Each row is a point on a tangle of strands that fork and nearly touch. The rows are in no order.
(in the rows, 128 means zero)
Two points are linked if the straight distance between their rows is under 119. Some points are linked to none.
J_820: [155 167 112 129 154  89  97 149  69 132 109 110 109 160  99 116  85  98
  57  53 122  92 120  96 145 168 113 117  89 110 147 109 128 117 118]
J_272: [155 112  40 137 133  93 119 110  96 193 146 135  89 140 122 107 171 181
  93 158  93 134 153 142 137  96 195 118 115  82 140 141 116 151  90]
J_550: [102 120 134 107 112 108  47 147 158 152 130 150 117  98 136 145 102  55
 120  96 141 136  69 136 154 184  63  93 136 163 147 155 180 105 158]
J_247: [153 131  78 130  56  68 110 104 125 166 184 128  76 139 127  84 141 130
  54 156  67 137 106  87 106 158 123  72 152 116 106 162 145 101 113]
J_854: [131 126 158 123  40 105 146 130 161 153 172 109 125 138 132 115 139 115
 102 154 126 164 120 133 126 126 104  96 178  86 100 115 123 101  99]
J_34: [100 101 118 106 146 129 117 109 142 136 120 160 152 116 141 141 150 142
 170 124 124 130 128 123 158 120 137  93 139 147 119 169 151 143 114]
J_800: [ 82 127 198 108 128 162 160 116 129 130 116 122 204 175 130 105 142 170
 135 127 146 135 139 162 135  89 110 130 173 117  71 112 101 164  77]
J_99: [103 112  95 129 148 104 114 110 136 168 130 152 158 160 114 106 169 147
  94 110 138 167 111 188 171  86 156 119 146  91 144 130 127 186  62]
J_285: [176 128 105 141 120  99 108 110 152 111 138 147  83  96 112 116 152  96
 152 168 121 174 110 118 120 120 155 124 135 143 167 147 145 110 157]
J_677: [ 88 125  78 112 124 113 150 104 149 104 172 167 109 108 168 116 124 168
 108 138  83  89 108  59 126 181 123  83  94 188 101 181 171 136 151]
J_287: [148 166  78 157 102  87 132 141 104 122 174 152  80 129 121  68  73 154
  25 131 112 120 115 109 124 128 132 128 106 113 153 106 122 142 132]
J_514: [ 67 132 145  98 189 143 134 129 135 120 115 164 198 114 161 126 126 165
 145  94 159  99 119 138 169 149 129 120 115 152  94 142 158 153 104]
J_38: [118 109  59 117 146  83  86 140 154 203 152 148 120 115 140 134 159 105
 117 107 138 141 102 165 183 140 142 112 112 107 163 145 165 149 111]
J_239: [143 109  83 127 180  99 114  67 108  98  86 155 138 157  76 116 156 148
 141  89 104 135 122 156 137 110 177 106 104 161 149 155 126 198  97]
J_649: [ 81 123 135 103 133 130 137 153 133 189 150 129 159 137 167 130 120 165
 103 110 152 107 123 138 162 141 100 106 142  98  98 115 137 122  97]
J_890: [162  93  55 122 150  85 120  55 102 116 107 154 102 155  91 113 171 166
 135 119  86 124 144 142 117 104 190  97 113 158 138 169 127 183  93]
J_895: [108  81  97 107 121  87  78 100 165 174 109 139 151 147 100 142 178  73
 152 100 119 166 105 161 158 153 134  75 164 121 121 172 153 134  68]
J_804: [177 104 105 132 136 118  92 115 106 167  49 121 115 137  76 162 182  93
 201 149 126 149 143 170 120  77 174 126 146 108 158 151 103 143 121]
J_744: [170 109  31 132 154  95 103 130  86 197 137 128  75 131 115 131 162 139
 112 132  94 114 149 145 135 106 193 129  84  88 162 136 116 138 103]
J_706: [ 86 111 118 125 164 174 177 113 128  79 133 155 161 125 171 129 138 213
 148 169 123 129 148 128 115  94 152 161 107 160  96 158 128 189 138]
J_190: [163 125 151 137  72 130 157 103 140 117 148 118 113 137 105 103 153 141
 135 188 111 170 142 126 102  76 153 121 176 101 109 118 102 117  96]
J_140: [111 186 147 118 195 147 125 146 112 109 110 141 181 112 135 117  84 134
 106  70 162  90 111 143 160 158 123 158  85 127 129  92 149 140 132]
J_342: [143 143 154 130 129 125  99 169 124 141 104 113 123 125 108 151 100  66
 130  87 157 132 109 152 152 150  87 128 126 120 166 106 134 105 146]
J_113: [ 91 119 205 121  92 168 171 117 138 131 127  86 190 176 137 132 147 149
 128 138 139 137 152 139 113 103 108 134 179 100  71 106  77 140  73]
J_453: [145  91  71 124 119  86  84 116 155 189 132 132 104 115  78 124 208  89
 144 135 124 168  92 185 144 114 171 116 144  93 153 160 137 140  86]
J_984: [121 163 156 133 145 113 112 130 153  72 130 155 146 115 111 109  85  82
 111  90 161 152  89 137 147 155 112 136 124 165 170 103 155 129 158]
J_490: [152 120 136 109 160 151  98 156  95 118  92 106 121 140 112 171 104  91
 152  94  98  49 124  77 109 194  98 108  89 160 127 149 126  81 153]
J_857: [ 83 175 161 165 161 155 170 132 152  63 135 143 174 116 186 110  80 140
  98 135 162 107 128 118  98 147 110 186 100 172 107 106 129 152 171]
J_606: [ 74 114 171 102 114 116 129 102 158 129 134 128 185 163 119 117 138 115
 132 110 120 131 116 100 158 159 109  72 171 145  72 154 138 128  59]
J_959: [155 124 112 123 108 101 111 100 114 124 140 118  94 152 106 112 125 112
 105 115  73 100 119  58 113 174 109  69 127 145 122 151 130  99 110]
J_189: [126 108 192 122 113 179 150 157 131 155 109  73 150 126 143 179 151 101
 171 133 166 136 155 170 108 109  98 156 157  87 121  97  95  97 136]
J_280: [145 106  76 136 132  98 131  77 108 136 136 143 116 166 107  94 159 173
 101 144  90 141 147 131 123  92 179 105 132 115 129 144 113 165  81]
J_855: [131 156  69 159 120 121 139 154 136  91 178 174  67  64 148 103  70 167
  98 158 135 128 111 140 118 118 145 173  84 147 166 115 144 139 199]
J_212: [ 66 136 182 124 131 140 160 103 188  75 154 141 186 135 148 116 123 138
 119 136 139 132 104 111 130 149 108 134 146 164  97 133 143 150 113]
J_871: [101 158 154 112 134  98 114 145 125 151 129 129 161 144 123 120  93 100
  83  59 152 121  99 118 172 175  92 101 131 120 119 114 149 116 101]
J_225: [174 134 143 117 131 139  80 139  87 111  94  98  93 148 100 163  94  93
 116  98  87  58 114  67  96 196  86 105 101 155 133 135 124  84 152]
J_102: [ 43 125 166 118 115 132 161  97 204 106 165 135 182 131 176 127 136 123
 123 145 138 133 104  98 127 172  81 109 157 176  77 159 152 140 115]
J_493: [169 125 150 137  93 118 165  66 153  40 152 137 109 148  88  86 153 163
 145 188  76 163 136  91  94  74 165 138 159 176 118 136 106 143 122]
J_293: [120 127 137 142 130 161 156 151 155 113 141 145 127  79 165 151 121 132
 159 161 159 148 121 166 109 104 119 165 122 137 156 113 138 127 167]
J_166: [127 170 176 129 138 140 139 180  90 140 115  84 141 136 124 140  91 110
  96  76 184 107 125 173 150 135  88 169 122  79 138  61 119 110 147]
J_431: [152 124 107 135 170 155 108 147  81 166  81 136 116 126 115 147 141 147
 163 144 143 141 167 188 149  52 171 164 117  93 174 105 108 158 133]
J_160: [150 151 191 134  90 152 166 139  96 103 124  56 133 180  96 138 119 116
 103 110 135 122 146 110 102 126 111 151 142  85 114  74  80  99 109]
J_823: [ 95 107 154  87 140 126  97 128 110 162  91 113 170 159 111 148 129  94
 145  75 109  90 123  78 161 194  98  66 138 139  81 161 135 101  85]
J_912: [156 137  58 162 158  87 111 111 152 119 153 172  81 101 105 111 152 117
 112 137 135 171 102 174 148 101 169 155  88 114 189 121 149 163 141]
J_893: [ 87 150 187 114 128  92 117 123 154 129 136 135 193 157 118 101 107  89
  77  75 169 161  91 140 177 160  92 106 161 117 108  98 147 132  80]
J_825: [171  93  76 128 141  96  82  84 126 138  81 140 108 120  68 150 197  91
 196 140 114 155 124 170 125 100 183 117 133 137 157 177 131 156 129]
J_883: [105 119 158 112  48 108 126 128 167 171 166 107 128 133 142 123 146  98
 113 140 126 158 106 114 125 152  79  82 184 108  98 142 140  90 104]
J_356: [148 111 121 130 157 125 109 115 148  94  95 163 115  92 114 143 152 115
 195 143 147 179 135 171 145  80 162 150 130 139 168 145 146 160 149]
J_795: [105 102 127 108 121 124 118  96 134 152 104 153 164 135 121 139 155 135
 166 134 124 150 135 141 153  98 147  89 168 132 106 165 138 143  92]
J_381: [142 174  81 162 143  93 141 142  99 136 163 148  99 148 121  85  85 174
  27 123 124 130 132 139 141 103 159 157  89  80 154  75 111 157 120]
J_757: [141 123 121 131 159 148 123 147 151 107 117 156 110  74 137 149 129 130
 191 153 164 157 126 167 141  87 137 163 114 143 176 121 151 137 176]
J_625: [130 123 126 146  92 141 167 140 146 163 176 121 109 119 163 110 137 198
 116 207 140 164 143 168 103  64 149 163 152  71 106 102  97 124 125]
J_472: [101 128 127 151 145 153 174 135 174  82 154 154 135  75 179 140 113 166
 141 167 158 155 121 154 110 104 118 182 108 152 135 119 150 145 187]
J_393: [121 134 108 148 136  74 115  98 185  86 161 165 128 141  87  95 134  94
  80 104 141 196  76 175 160 133 144 126 125 132 178 113 157 165  96]
J_504: [129 145 175 118 144 135 108 172 108 153  91  92 149 127 108 160  99  77
 145  73 184 118 121 162 161 145  75 144 133  91 144  93 139  99 136]
J_494: [156 160  72 156 123  77 111 117 108  95 164 152  73 129 114  67  84 132
  36 105  99 111 114  95 117 159 135 103 105 152 156 120 134 141 136]
J_853: [ 73 120 109 137 146 135 173 131 184  96 186 175 142  88 181 125 104 195
 124 168 146 153 107 148 133 108 124 161 110 150 101 138 160 168 159]
J_329: [135 114 124 114 107 128 127 137 110 148 134 119 115 133 123 136 129 120
 127 116 106 108 132  92 121 149 113  88 131 117 123 143 131  95 117]
J_573: [152 126  78 124 113  95 134  96 100 127 157 137  84 146 121  99 121 160
  88 132  57  79 134  47 103 168 126  64 106 160 111 161 129 107 117]
J_520: [ 91 135 131 136 111 170 139 166  98 163 128 103 135 122 191 157  95 103
  94 118 136  74 140  89  93 184  73 147 109 147 108 136 124 110 165]
J_249: [156 151 110 155 150 125 147 143  99 127 137 140 104 147 114 101 105 161
  83 138 134 138 147 152 143  80 159 150 111  77 166  76  99 146 117]
J_833: [ 76 125 152 110 147 150 154 119 122 128 127 154 192 164 145 101 139 210
 125 152 131 137 136 160 139  74 132 121 157 118  78 127 110 178  89]
J_101: [104 134 132 118  60 136 119 181  97 172 150  80 102 134 157 138 100 118
  62 100 138  96 127 128 115 162  66 129 141  93 102 115 118  92 142]
J_650: [133 112 112 136 112 137 143 141 149 163 153 139 108  85 158 114 166 188
 155 214 146 171 137 169 114  61 164 156 149  93 119 128 119 125 146]
J_465: [139 137 130 135  45 140 110 181 110 144 160  87  56 103 144 128 105  97
  65 135 120 120 116 136  90 147  78 147 141 106 123 116 119  85 159]
J_230: [125 134  93 142  82 115 157 161 129 198 186 118  93 107 166 110 116 188
  87 180 138 139 129 153 113  98 135 144 127  67 111  98 115 107 137]
J_115: [ 90 113 144  97  70 105  90 148 151 199 149 119 126 124 151 147 143  82
 116 116 119 138  91 116 138 176  60  69 168 118  95 156 155  89 117]
J_500: [140 149  84 146  92 112 141 179 104 189 175 111  69 119 155 112 107 179
  75 154 129 126 142 145 123 102 139 153 110  56 131  80 109 112 138]
J_123: [112 127 176 119 141 147 135  99 177  47 103 130 149 118 110 142 118  83
 184 105 116 127 108  83 116 178 103 126 127 217 124 153 147 116 157]
J_605: [115 188 168 149 151 158 160 123 138  41 129 131 160 117 145 110  80 120
 102 105 145  96 117 110  97 163 114 178  94 171 129  98 133 141 161]
J_98: [167 108 102 131 138 128 102 131  82 186  69 112 113 146  98 156 162 111
 167 127 126 135 161 168 137  73 173 136 134  87 155 128  95 141 110]
J_875: [124 120 131 124 145 156 158  99 129  60 121 151 139 127 122 121 141 192
 164 159 107 128 139 115 111  92 166 135 123 172 115 146 125 172 138]
J_397: [ 81 120 127  86 158 112 108 131 108 180 109 132 182 154 130 132 128 123
 119  61 124  80 130  92 175 182 113  74 130 123  84 156 144 111  75]
J_693: [169 158 119 122 139 118  98 159  66 119 103  98  85 146  97 131  84 100
  80  81 104  71 124  88 124 174 105 115  90 130 150 112 120  95 144]
J_622: [133 131 199 127 138 161 120 126 147  87  87 112 163 125  86 150 112  72
 188 103 146 138 120 128 129 140 113 134 150 158 143 108 123 105 134]
J_755: [ 84 154 117 159 154 160 163 143 130 107 134 141 148  89 203 132  76 146
 101 127 162  88 135 113  95 165 107 178  79 172 123 122 140 141 195]
J_878: [206 100  79 135 139 117  95 118 106 146  99 125  68 101 103 142 171 120
 192 178 106 124 148 123 111  96 182 132 108 138 161 167 118 103 166]
J_263: [184 129 138 147 134 103 133  64 129  69 121 128 117 173  68  84 132 123
 104 119 105 152 130 114 118 104 164 121 141 148 151 108 102 157  87]
J_602: [115 100 207 115  82 170 137 120 153 120  96  80 161 154 109 166 152  72
 195 124 118 134 139 112 108 147 102 113 183 139  95 129 103  93 103]
J_841: [142 139 107 137  37 117  96 156 105 159 174 116  38 102 130 102 110 116
  50 146  94 124 105 109  99 147 101 118 147 100 124 139 133  94 148]
J_620: [103 115  67 103 161  88 133 104 128 111 152 184 118 109 155 115 125 164
 123 104  95  89 109  54 157 176 139  77  85 188 108 175 175 143 140]
J_860: [148 111  62 123 165 105  88 155  78 215 114 118 106 144 123 151 149 125
 116  98 121  95 150 150 169 121 164 129  79  78 162 126 122 139 101]
J_496: [101 124 162 142 156 185 164 107 148  80 100 117 161 119 163 161 134 106
 181 148 141 115 161  91  98 146 110 164 123 185 115 146 126 129 167]
J_14: [160 124 134 150  84 110 141  95 162 111 152 134 106 119 107  85 167 145
 139 205 119 198 126 139 106  67 169 135 183 102 127 135 121 133 119]
J_294: [ 88 109 118  93 172 107 137 103 163  72 135 198 149  97 153 121 123 168
 149 115 126 150 109 104 178 139 146 109 102 193 103 179 185 190 143]
J_628: [171  93  86 110 133 151  98 150 107 167  99 128 101  99 135 167 162 138
 207 176 118  98 154 132 114 100 169 131 111 128 137 161 123  99 164]
J_708: [ 66 123 140  89 189 165 127 121 114 119  85 148 195 117 154 152 136 156
 180  92 137  70 133 120 151 149 140 122 111 168  93 171 147 153 113]
J_228: [120 145 156 151 173 190 170 104 120  53 106 122 159 128 163 134 120 142
 159 151 132 102 168  78  88 132 132 180  99 177 119 134 110 143 169]
J_564: [175 124 148 116 120 153 127 148  64 129  90  64 106 172  91 167 125 111
 140 101  92  71 161  82 100 154 118 125 113 106 115 113  90  77 131]
J_450: [136 106 180 117 101 154 123 118 133 119  90 104 150 146  87 152 140  93
 189 122 124 136 142 119 122 120 123 116 173 130 124 124 106 103 102]
J_286: [156 148 162 124 117 150 146 156  71 111 105  67 121 170  89 142 109 121
 110  91 123  90 158 101 109 144 116 141 116  88 124  87  94  97 119]
J_422: [ 46 128 119 129 110 128 167 113 195 118 180 148 150 102 195 133 121 145
 112 160 138 126 107 100 120 172  90 121 132 183  88 172 162 138 152]
J_832: [160 131 186 131 166 171 110 147 118  95  70 104 144 125  79 171 108  68
 196 106 150 126 138 146 130 122 124 151 128 131 166 103 118 109 148]
J_132: [165 116 144 134 102 108 135  66 144  73 133 133 122 160  83  94 143 126
 128 141  87 151 134  85 110 108 153 103 157 161 128 137 116 132  96]
J_859: [102 120 136 102  77 105  60 141 160 170 142 140 106 101 151 146 120  65
 115 116 127 146  70 127 146 178  64  79 155 142 121 164 172  92 140]
J_448: [159 139 116 126 201 151 110 165  72 147  83 123 121 124 110 150 106 116
 151  89 145  99 154 146 160 115 149 153  84 107 175 100 119 129 146]
J_873: [139 162 145 140 122 115 158 105 168  16 163 158 122 116 121  96  94 138
 104 128 115 137  96  81 104 146 135 140 107 199 142 122 145 146 169]
J_248: [155 156 150 157 161 128 138 121 108  96 116 136 131 170  90  88 117 147
  91 115 132 155 142 147 137  78 157 153 125  91 159  74 101 162  93]
J_416: [ 65 109 128  85 149 125 129 138 122 197 135 134 188 144 165 128 131 157
 114  91 141  82 128 114 178 157 114  82 134 111  82 141 143 136  77]
J_879: [196 111 143 128 120 155 124 133  89 115  89  85  94 142  88 165 133 100
 184 140  93  94 161 106  87 124 139 123 119 122 137 125  88  89 142]
J_887: [108 118 196 135  90 177 138 109 179 105 108  80 165 141 134 167 137  56
 190 137 125 142 129  95  88 164  77 133 173 175 116 135 109 100 134]
J_205: [ 95 156 168 126 125 125 166 106 184  36 164 155 160 135 133 107 109 143
 113 141 127 142  97 102 121 141 120 141 134 188 111 125 151 155 136]
J_552: [100 151 180 118 109  83 131  97 167 102 155 144 183 175 106  80 117 113
  71  97 140 159  99 114 160 143 113 101 166 130 102 106 140 144  70]
J_357: [105 107 132 103 121 126 118 178 107 214 131  92 139 134 153 160 131 133
 123  97 162 110 135 152 170 130  92 110 141  70 116 104 129 100 113]
J_904: [ 75 133 120 152 109 143 161 149 160 143 170 126 143  90 198 129  95 147
  90 151 160 123 122 142 100 138  95 158 134 134  96 111 124 126 165]
J_55: [ 70 167 153 112 176 130 142 138 142 124 131 148 198 113 176 116  99 149
 111  81 166  89 106 135 163 166 107 130 103 137  97 112 152 142 110]
J_130: [153  92  59 105 138  89 118  86 113 133 140 158  87 116 131 122 155 158
 156 144  71 107 149  77 128 137 159  78 111 172 116 193 147 130 132]
J_390: [ 82 111 132 107 150 122 145 102 171  86 140 177 156 105 148 129 135 168
 154 133 130 155 115 118 166 123 137 109 130 170 107 167 170 170 125]
J_124: [132 138 170 129  71 121 110 183 128 172 135  73 101 109 141 152 119  84
 112 118 169 150 116 180 130 125  62 143 161  75 137  83 120  85 151]
J_317: [ 87 109  77 119 161 128 145 138 135 159 164 181 136 114 180  99 130 243
 126 172 134 142 138 162 160  61 157 145 118 107 105 133 137 176 123]
J_331: [147  98 109 110 111 155 115 163 117 210 111 101 109 101 154 160 171 144
 192 174 136 115 163 152 117  97 158 136 132  90 126 137 121  91 139]
J_366: [134 144 144 124 137 119  69 175 136 139 107 133 110 107 118 144  85  54
 112  84 153 123  88 146 152 167  79 119 121 144 162 126 156 105 160]
J_227: [125 149 206 135 139 181 172 106 131  60 112 108 181 162 107 116 128 138
 138 126 130 111 143 113  97 109 129 172 138 144 106  98  94 141 104]
J_742: [115  83 139 109 127 102  76 116 140 173  81 128 173 151  99 158 152  69
 175  88 126 150 126 136 165 154 111  79 167 124 114 155 145 119  82]
J_68: [138 134 122 135 193 112 120  74 116  52  80 161 155 159  84  90 132 145
 129  91 123 145 130 140 147  92 166 138 110 165 146 131 117 197 113]
J_532: [124 132 118 116  96 141 139 161  93 176 141  91 113 149 142 146 119 140
 100 114 114  91 138 100 115 152 102 111 121  95 106 120 117  90 122]
J_297: [ 89 137 129 128 112 134 158 148 148 152 174 134 146 121 172 118 102 162
  87 132 141 112 117 133 128 142 104 130 135 122 104 115 130 128 125]
J_179: [100 149 207 137 146 178 167 118 146  88 114 101 192 148 143 129 113 114
 140 111 158 118 138 122 108 140 105 166 138 135  98  98 106 138 105]
J_70: [ 87 127 142 148  97 169 121 158 136 153 139 101 111  90 209 144  93  78
 100 137 147 103 145  99  85 175  58 149 129 169 117 141 125 103 191]
J_941: [159 137 165 135  70 129  91 191 126 165 117  80  74 103 122 157 129  70
 135 141 165 147 106 169 117 126  75 151 156  83 149 102 125  77 169]
J_81: [ 69 121  94 133 116 129 170 123 187 120 184 164 124  67 208 141 119 171
 128 181 129 141 117 114 110 144 116 146 106 171  95 171 164 153 180]
J_313: [138 112 138 107 101 128 102 177  80 202 105  69 114 154 130 176 154 114
 142 118 136 105 152 138 153 121 106 123 139  52 118 106 107  74 121]
J_551: [167 155 197 143  92 133 141 142 142  96 121  90 123 147  90 130 117  81
 133 126 159 182 129 154 120  97 112 160 165  89 159  69 109 109 127]
J_732: [156 143 135 150 175 106 124  81 118  70 104 146 135 163  73  89 128 118
  98  94 125 153 127 145 137 114 162 139 120 136 167  95 114 171  94]
J_922: [136 100 166 113 105 166 137 171  98 178 109  62 136 148 138 191 145 105
 168 126 151 111 162 153 119 122  98 138 146  76 107 109  96  77 124]
J_414: [181 116  93 144 145 135 130 110 103 109 110 143  79 106 110 127 154 156
 174 176 109 143 157 140 109  73 186 143 110 127 162 135 114 140 153]
J_476: [195 145  67 150 139  86 125 109  98 102 148 140  55 127 101  94 108 132
  87 133  89 115 132  95 100 136 151 116  85 143 174 126 122 128 148]
J_666: [143 140 128 138 136  86 110 101 177  73 134 160 128 125 100 111 119  73
 110 102 146 194  91 150 146 144 134 129 129 163 181 115 161 141 136]
J_685: [132  96 156 107 125 120  74 117 121 152  84 100 164 166  79 164 134  60
 161  79 109 122 128 101 160 175  99  80 161 129 102 145 131  97  92]
J_204: [107 123 166 144 122 175 157 113 163 105 119 103 157 125 158 156 141  94
 179 155 128 124 146  87  84 154  93 137 142 170 117 147 126 114 153]
J_548: [144  91 146 119  97 138 110 104 115 140  72 109 139 149  86 159 160 101
 210 140  92 131 152 120 116 112 140  87 174 136 107 156 106 108 105]
J_484: [164 126  86 147 150 120 138 106 120  94 121 164  97 109 119 106 155 179
 150 179 116 178 147 158 127  53 186 152 124 118 156 127 124 165 142]
J_468: [164 131 155 126 194 164 102 160  99 107  66 119 140 120  86 168 105  81
 190  95 159 101 140 148 151 126 132 160  94 128 168 106 122 112 158]
J_567: [138 120 157 104 171 163 105 138  98 120  78 105 160 136 108 166 116  92
 175  82 113  54 134  86 122 189 108 110  98 157 101 150 122  95 127]
J_715: [138 102 114 110 104 157 133 178 104 220 143  78 104 113 170 169 160 161
 159 163 142 112 165 150 106 108 141 147 125  60 110 116 107  85 139]
J_226: [198 142  89 150 135 109 151 106  88  76 149 133  55 136 105  92 110 170
 106 145  84 102 152  86  85 126 164 124  82 146 161 113 105 117 153]
J_184: [146 137  82 135  43  89  94 132 123 178 178 116  54 108 136  85 133 115
  53 160  97 145  94 103 110 150 115 100 152  98 117 158 143  91 136]
J_691: [ 70 128 126 157  96 151 140 150 167 146 164 121 136  73 213 136  99 111
  96 157 156 127 131 142  95 154  68 153 137 159 105 133 133 121 186]
J_615: [125 181 163 140 138 144 128 145 135  60 126 135 139 104 121 108  67  94
 101  85 157 107  97 129 114 166 106 155 106 171 150 104 141 124 168]
J_51: [123 144 123 122 192 141 113 155 100 140 111 144 149 124 130 129 103 136
 134  80 153  97 133 135 169 144 134 131 101 121 150 112 137 127 128]
J_265: [ 83 143 202 127 140 162 164 129 145 125 126  97 200 137 160 136 110 118
 118 100 174 114 127 140 132 153  83 147 140 122  92  99 116 128 112]
J_710: [197 115 154 134 106 160 111 148 127 113  90  94  98 119  93 168 140  70
 197 151 113 129 136 120  92 124 124 137 132 126 152 124 115  75 162]
J_885: [ 97 144 105 153 137 161 158 147 108 135 140 130 131 113 198 137  90 142
 105 141 124  75 155  81  81 169 113 161  84 161 117 136 122 119 180]
J_771: [100 117 134  89 195 165 106 133 106 125  71 135 178 119 128 163 129 121
 197  82 123  54 135 100 145 173 129 110  94 175 102 168 139 118 130]
J_350: [124 166  82 161 109 117 143 158 125 110 183 156  85 101 147  87  64 174
  59 140 133 107 116 130 113 123 138 157 103 133 139 104 132 137 162]
J_399: [122  83  81 114 112  90  87 108 153 196 112 135 137 132 101 135 203 103
 150 124 127 167 109 179 155 112 161  97 165  97 131 168 142 151  68]
J_787: [152 122 110 146 114 123 134 107 143 122 138 155 107 106 125  98 169 166
 144 198 132 190 134 170 129  50 174 142 154 106 139 137 126 151 127]
J_519: [173 149 169 153 101 136 150 149 108 121 123  96 101 149  96 122 121 114
 119 140 151 169 147 160 123  72 135 162 152  68 162  65  96 117 116]
J_847: [160 149  99 152 152 120 112 157 145 115 133 165  78  63 130 130 121 114
 163 152 160 161 110 166 137  96 139 166  97 135 194 111 153 128 200]
J_553: [176 150 102 149  92 116 135 171  83 172 143  95  59 121 121 122 119 148
  96 160 124 136 145 144 111  98 148 158 122  60 156  85 105  93 148]
J_352: [141  99  99 121 155 104  98  85 147  99  87 165 130 111  97 143 168 109
 187 130 124 182 123 153 143 100 166 114 131 163 153 172 150 169 134]
J_944: [113 138 197 134  94 154 180 129 129 116 152  82 163 177 129 123 120 144
  94 138 142 131 144 131  98 110 105 155 155  87  92  83  79 128  98]
J_610: [171 125 149 131  90 151 107 171 137 144 119 101  94  93 129 165 142  72
 171 162 143 140 117 151  86 126 104 150 139 117 154 123 126  77 179]
J_84: [152 101  64 116 163 101 124  78 108 109 125 166 100 119 126 117 154 161
 148 132  92 114 152 101 134 120 174  96 102 159 135 171 142 151 131]
J_478: [113 121 109 140 146  90 121 107 162 121 145 169 142 145  95  96 156 118
  85 109 141 180  99 186 165 108 153 133 132 110 161 124 137 180  77]
J_546: [123  96 127 108 106 109 105  67 133 136  71 135 161 147  97 146 170 116
 199 133  96 152 136 121 134 105 150  72 183 155 111 180 126 142  98]
J_365: [115 129 102 103 176 138 126 168  77 176 117 126 136 133 149 136 107 169
 114  95 131  66 156 117 162 133 148 120  89 103 133 112 127 120 118]
J_475: [113 125  98 116 119 137 160 100 139  94 158 139 116 116 151 134 136 157
 137 155  86  96 132  64 102 165 129 104  99 175 104 173 142 124 148]
J_900: [137 146 176 150 162 188 173 104 119  36 101 114 153 150 120 116 116 154
 153 139 123 120 145 115  83 100 150 188 116 163 133 102  97 153 137]
J_704: [184 158 123 158 117 126 140 166  90 147 127 107  73 133 107 133 120 133
 104 150 132 146 156 154 121  81 154 165 115  59 177  74  89 118 135]
J_793: [124 154 134 129 148  90 107 134  95 150 108 109 153 170  98 113 113  91
  70  46 142 115 117 113 167 170 107 116 120  94 130 105 132 120  87]
J_257: [129 103  70 108 153 121  96 162  70 216 115 114 125 148 141 142 135 157
 127 102 115  77 163 118 169 129 155 109  92  81 129 126 124 122 107]
J_246: [ 92 118 122 119 166 115 116 115 122 164 122 156 184 157 127 104 135 160
  98  96 147 134 133 161 189 108 147 109 140 102 117 132 137 177  69]
J_769: [161 115  52 130 116  91 124  97  97 151 166 140  70 123 132 102 143 173
 109 159  63 101 145  70 106 142 158  78 109 138 121 167 130 102 130]
J_57: [ 78 122 136 125 155 163 169 123 129 107 136 157 177 155 154 106 141 231
 141 171 124 137 137 156 118  74 138 150 139 143  80 135 110 180 109]
J_909: [103 125  85 137 136 163 170 127 122 119 155 134 130 112 189 142 116 165
 122 158 107  88 157  79  88 161 136 140  88 162 113 155 130 122 165]
J_469: [143 129 177 136  49 121 167 119 159 143 169  97 122 136 125 104 152 132
 114 188 133 182 128 148 105  85 118 129 189  67 103  97 101 111 102]
J_177: [ 95 118 197 124 124 163 150 149 160 149 122  91 179 117 163 160 130  94
 150 119 182 136 127 170 124 129  84 144 155 113 112 102 115 110 135]
J_569: [140 151  84 152 120 124 124 172 152 121 156 161  66  42 158 127 100 139
 136 162 155 148 105 169 119 109 138 174 100 130 181 115 151 122 207]
J_49: [155 114  58 142 140  93 105 112 143 154 145 151  86 106  96 117 193 117
 125 146 120 166 108 177 148 103 184 141 108 101 172 142 137 152 110]
J_722: [159 120 134 134 120 121 157  77 150  44 146 164 104 117 114 101 146 178
 153 188  90 173 135 113 103  78 164 136 139 166 119 153 130 169 147]
J_188: [134 155 164 130 113  85 128  96 144  89 136 134 157 179  84  80  96 100
  68  84 114 140 109  86 140 161 117 101 151 140 119 109 128 131  78]

Follow the links from the first point to the second, and from the first to the third. Name the last point that the two ways share.
J_453, J_922, J_885 -> J_649
J_771, J_832, J_239 -> J_51
J_226, J_493, J_553 -> J_249
J_944, J_280, J_519 -> J_732
J_101, J_272, J_249 -> J_890
J_715, J_115, J_551 -> J_787

A fork is a point with three links. Follow the links from the first point to the second and name the forks in between, in order.
J_722, J_190 -> J_732 > J_249 > J_704 > J_787
J_715, J_287 -> J_787 > J_704 > J_249
J_249, J_280 -> J_732 > J_890
J_755, J_399 -> J_885 > J_649
J_431, J_205 -> J_757
J_732, J_860 -> J_890

A fork is a point with three links, a tip a point with one. Leave the first point through the second and follow the links. Name the first fork or tip that comes.
J_649, J_357 -> J_450
J_771, J_567 -> J_188
J_857, J_605 -> J_246
J_984, J_615 -> J_885
J_532, J_101 -> J_247
